Points, in no order, along strands that fork, close into loops and pass close to each other.
Points whose rows are less than 43.1 apart are linked; no others are. Some points are linked to none.
Z_537: 10,10,0,7,3,4,-8,-2,17,-4,-5,-11,16,6,-3,20,17,-21,-6,10,6,-2,6,-35
Z_384: 4,-2,2,4,4,-3,5,3,-17,3,-5,8,-19,1,5,4,0,-14,16,5,-19,-8,-1,5
Z_508: -18,12,-7,-10,11,14,-1,-6,6,-7,-7,9,22,-3,9,4,-20,-8,-6,-1,-14,1,12,-2
Z_560: -22,7,2,14,10,-5,7,-1,-1,-17,-3,-5,2,-13,4,9,-11,10,-16,-9,-22,-5,0,14
Z_192: 7,15,-2,-3,-3,5,0,-8,10,3,-21,23,20,15,-11,19,6,-10,15,12,6,14,-7,-6
Z_788: -10,-4,-3,17,8,-1,-4,12,-8,-9,16,-7,-11,4,5,6,-7,-25,-4,4,-8,-20,16,-10
Z_613: 22,-2,-11,-16,-2,7,-11,-6,-7,14,-11,-1,-6,0,5,-24,-2,-5,16,-8,13,21,0,0
Z_969: 19,8,-7,-2,2,12,-13,-7,7,10,-25,1,14,11,-8,8,8,-21,19,3,5,20,0,-12
Z_822: 14,3,-13,1,5,11,-17,6,9,-10,7,-13,18,7,-5,22,24,-21,2,-3,20,8,17,-31
Z_24: 15,12,-9,-6,3,-2,3,-1,11,-9,-8,16,17,5,-9,8,11,15,-9,5,16,22,-11,4
Z_572: 6,-16,14,5,-8,-8,12,-7,-8,1,-5,-13,-15,-17,7,-12,1,17,-10,7,-17,-4,-9,23
Z_167: 16,12,6,4,6,6,-8,-5,29,-8,-4,-26,14,-1,4,3,-1,-17,-13,7,9,2,3,-27
Z_936: -4,6,23,7,-8,-2,10,0,18,-2,4,-8,0,4,-23,3,-1,17,-7,13,15,-7,-9,-3
Z_495: 6,-19,-2,0,-7,-12,4,8,-2,9,22,-10,-19,-1,-11,-9,14,28,5,-9,11,1,-4,28
Z_249: -25,-13,7,-10,-8,-8,13,-1,-8,10,16,9,-3,-8,-9,-5,-9,19,-12,-13,-5,-15,7,10
Z_745: 13,-15,5,10,1,-1,-16,-6,3,2,-3,-18,-7,-2,10,-11,0,5,-3,8,10,7,-13,-3
Z_266: 11,-7,-8,-18,-2,10,-8,-2,-17,11,-9,9,-14,-3,21,-29,-10,-12,16,-3,1,6,2,2
Z_353: -12,-28,15,15,-9,1,0,-5,-11,5,10,-13,-18,-4,5,-22,-7,5,3,7,-3,-9,2,13
Z_802: 8,2,1,-1,7,14,-8,-10,23,-12,-5,-16,6,-8,19,-11,-14,-12,-12,10,1,-4,-2,-14
Z_114: -9,-16,6,11,-5,12,-16,-3,2,4,1,-13,-9,6,14,-29,-13,-12,8,9,8,-3,5,-8
Z_438: 17,-23,13,10,-7,2,4,-4,-1,-6,2,-10,-13,-6,13,-11,8,10,-12,15,5,-1,-14,8
Z_68: -16,7,2,-4,11,9,-19,-7,4,2,-9,-5,20,-10,16,-7,-19,-21,-3,-9,-16,2,22,-14
Z_472: -7,-4,11,12,-1,4,-8,-7,0,-4,-5,6,9,4,1,12,0,2,3,0,0,1,-1,-9
Z_888: -3,-9,4,-3,-9,-1,8,17,-2,4,23,10,-14,3,-13,3,6,8,-6,-2,14,-14,-2,-2
Z_304: -13,7,-1,8,6,-13,12,4,-17,-7,2,1,-13,-9,-6,12,-2,7,0,-14,-25,-6,-1,22
Z_459: 23,5,4,1,3,-1,3,4,8,3,-8,-4,-7,0,6,7,-6,-20,2,18,-7,-4,-5,-8
Z_99: 7,2,0,-4,-5,-1,6,-2,-7,2,-9,20,-1,5,-4,6,4,11,13,-1,4,7,-14,16
Z_252: 3,13,-9,-4,0,-14,10,2,12,-3,2,9,6,2,-15,4,17,30,-18,-4,10,15,-18,15
Z_357: 10,-3,-16,-1,4,21,-15,4,-4,-9,-8,-1,7,-2,19,-3,-2,-22,6,1,3,10,6,-13
Z_464: 13,3,-1,-9,-5,7,-11,-6,1,12,-18,11,5,5,4,-9,-3,-10,20,2,7,16,-5,-9
Z_519: 13,11,-18,-15,10,-6,-12,-6,-10,5,-16,9,19,0,5,12,15,-6,13,-16,-4,25,3,-1
Z_732: 0,-11,-5,12,-1,15,-21,6,-6,-19,15,-11,-2,3,14,-7,-1,1,-1,1,23,-5,-2,-13
Z_422: -6,-15,5,0,-9,-12,9,3,1,-3,21,-7,-7,-9,-8,-3,11,32,-16,-14,10,-6,-7,21
Z_419: -12,-13,9,-4,-8,9,4,3,6,5,12,-6,-1,0,-8,-14,-17,12,4,1,16,-7,2,8
Z_606: -4,-5,14,-10,-17,-18,25,-9,-18,19,-1,16,-13,-3,-16,2,12,24,9,-8,-9,-1,-11,22
Z_148: 4,4,-5,-8,-7,0,4,18,8,3,10,20,-4,9,-24,8,5,6,5,5,22,-2,-5,-2
Z_55: 3,12,-2,-15,4,-1,9,-9,-6,3,-19,13,7,-4,8,1,-7,5,8,0,-9,10,-9,10
Z_358: 15,3,-14,1,13,6,-8,3,4,-13,-3,-9,8,-5,9,10,4,-11,-13,0,2,7,3,-4
Z_989: 10,6,-13,-2,-6,0,-4,9,-2,3,1,22,3,13,-18,13,13,-1,18,-4,11,8,-8,10
Z_420: -4,31,5,5,6,-6,5,4,29,-4,3,-13,16,9,-23,20,4,0,-11,6,8,-2,7,-19
Z_793: -5,1,-11,-5,5,-9,-10,4,-12,7,14,10,2,6,-2,11,9,0,2,-25,-1,1,8,-12
Z_6: -7,-6,18,12,-6,-5,8,0,6,-17,11,-7,-9,-12,5,-3,0,2,-28,8,-3,-19,-5,-11
Z_705: 11,-6,-19,6,5,19,-14,7,0,-14,3,-12,10,8,12,9,12,-33,3,4,10,2,16,-26
Z_409: 23,17,-12,-9,8,-15,-2,-3,-16,14,-16,11,-2,1,-1,6,23,-5,28,-7,-2,15,-2,5
Z_196: 5,-9,-3,2,-3,16,-20,-3,7,-2,2,-11,-3,7,4,-18,-2,-1,8,0,25,7,-4,-11
Z_136: -6,-21,-13,10,-4,15,-16,6,-7,2,14,-9,-22,18,15,-29,-10,-21,12,15,18,-3,8,-7
Z_514: -4,22,-5,-7,7,-19,30,-4,-5,-1,-14,9,-1,-9,-4,1,2,18,-12,-3,-27,2,-14,23
Z_711: -23,20,-3,2,7,-6,12,1,14,-16,0,-1,14,-1,-2,10,-10,22,-24,-7,-11,0,-1,6
Z_957: -9,1,14,-5,-10,8,5,-3,18,7,-4,6,14,4,-12,-10,-12,11,-3,9,15,-3,-4,-9
Z_32: 7,9,-22,-6,13,5,-1,4,4,-16,-11,-7,21,-1,4,27,14,-21,-9,-2,-10,10,13,-6
Z_69: -14,12,-5,-6,3,0,14,-4,6,-6,-5,16,18,-1,3,10,-6,4,-19,-3,-6,-1,0,-7
Z_515: 0,17,8,7,1,-4,8,3,17,-11,0,7,11,8,-20,20,2,4,-10,14,4,-3,-8,-8
Z_81: 0,0,-9,-10,1,-16,3,13,-10,15,16,17,-15,2,-13,5,6,7,1,-17,-4,-8,0,1
Z_618: -11,0,20,-1,-1,-3,17,-5,7,0,-9,3,-1,-15,4,-5,-17,1,-9,13,-24,-10,-5,7
Z_334: 11,-9,15,6,-5,3,-1,-5,-6,10,-11,9,-13,1,10,-3,-3,-12,13,17,-7,-8,-7,-7
Z_607: 7,-21,13,-5,-16,-9,11,-8,-13,19,6,-9,-13,1,-7,-15,13,22,16,-4,5,4,-5,32
Z_794: -7,5,-10,-4,0,-5,8,7,11,-4,17,-1,0,1,-17,6,4,33,-10,-16,14,5,-7,16
Z_59: -9,-16,6,14,3,-7,5,6,-21,1,11,-4,-26,-2,4,-5,-4,-4,4,2,-16,-12,1,14
Z_547: 2,19,4,-6,2,0,8,-9,2,0,-23,17,14,5,5,15,2,-9,10,11,-20,7,-5,-4
Z_309: 6,11,-27,-15,12,-1,-2,4,-1,-5,-7,12,23,7,-6,28,18,-4,2,-12,-3,19,11,-1
Z_83: -21,-16,22,13,-12,1,-3,0,-4,5,14,-11,-6,2,-6,-7,-7,14,3,0,6,-13,3,-2
Z_731: 5,-4,10,-16,-14,-7,8,-11,-10,19,-6,10,-3,2,-5,-12,4,21,18,-5,6,6,-8,19
Z_831: -16,-9,8,-6,-14,-9,18,2,-12,18,5,10,-15,-1,-14,0,-4,10,7,0,-14,-11,2,20
Z_258: -23,0,4,7,9,2,-23,-4,-1,2,8,-11,9,-6,9,-12,-14,-13,0,-10,-6,-11,20,-20
Z_173: -3,21,-10,-6,8,-19,18,-2,-17,-3,-6,4,-8,-6,0,8,10,18,8,-18,-21,8,-9,30
Z_523: 7,5,3,1,2,3,0,13,4,1,0,-5,-3,1,0,7,-6,-31,-4,10,-11,-19,11,-21
Z_427: -17,5,-1,11,15,-1,-15,-2,-1,-10,4,-13,3,-5,3,5,-10,-2,-3,-14,-15,-5,13,0
Z_221: 1,-22,-3,-12,-8,10,-1,-2,-10,8,1,-4,-12,-8,13,-34,-12,2,4,-2,11,2,1,11
Z_238: -6,-3,18,2,-2,-12,23,-8,-8,8,-10,-9,-13,-22,9,-14,-11,7,-8,6,-33,-11,-5,28
Z_866: -2,-13,-17,13,4,7,-16,12,-11,-16,16,-1,-3,9,8,9,8,-8,0,-9,12,-4,8,-11
Z_882: -6,19,10,3,-1,-14,0,4,15,3,18,-11,6,3,-17,6,1,8,-16,-2,12,-11,6,-26
Z_280: -6,0,13,-2,-1,6,2,-10,16,-7,-7,-8,9,-16,16,-13,-25,-11,-11,14,-12,-12,1,-1
Z_23: 2,-16,-18,12,4,9,-17,13,-18,-3,12,-1,-15,14,15,-12,3,-20,11,2,7,-1,10,-7

A piece is all that can be reached along the links. How many separate loops has the piece of each point below (a circle has one, a figure eight two, a Y none), and how many tips (points with one link)?
Z_514 | loops 1, tips 1
Z_83 | loops 0, tips 2
Z_866 | loops 1, tips 1
Z_547 | loops 0, tips 4

A fork is a point with three links, a tip a point with one. Leave the first point through the second and follow the links. Name the first fork or tip that comes.
Z_167, Z_537 | Z_409
Z_788, Z_523 | Z_882
Z_519, Z_309 | Z_196
Z_882, Z_420 | Z_788
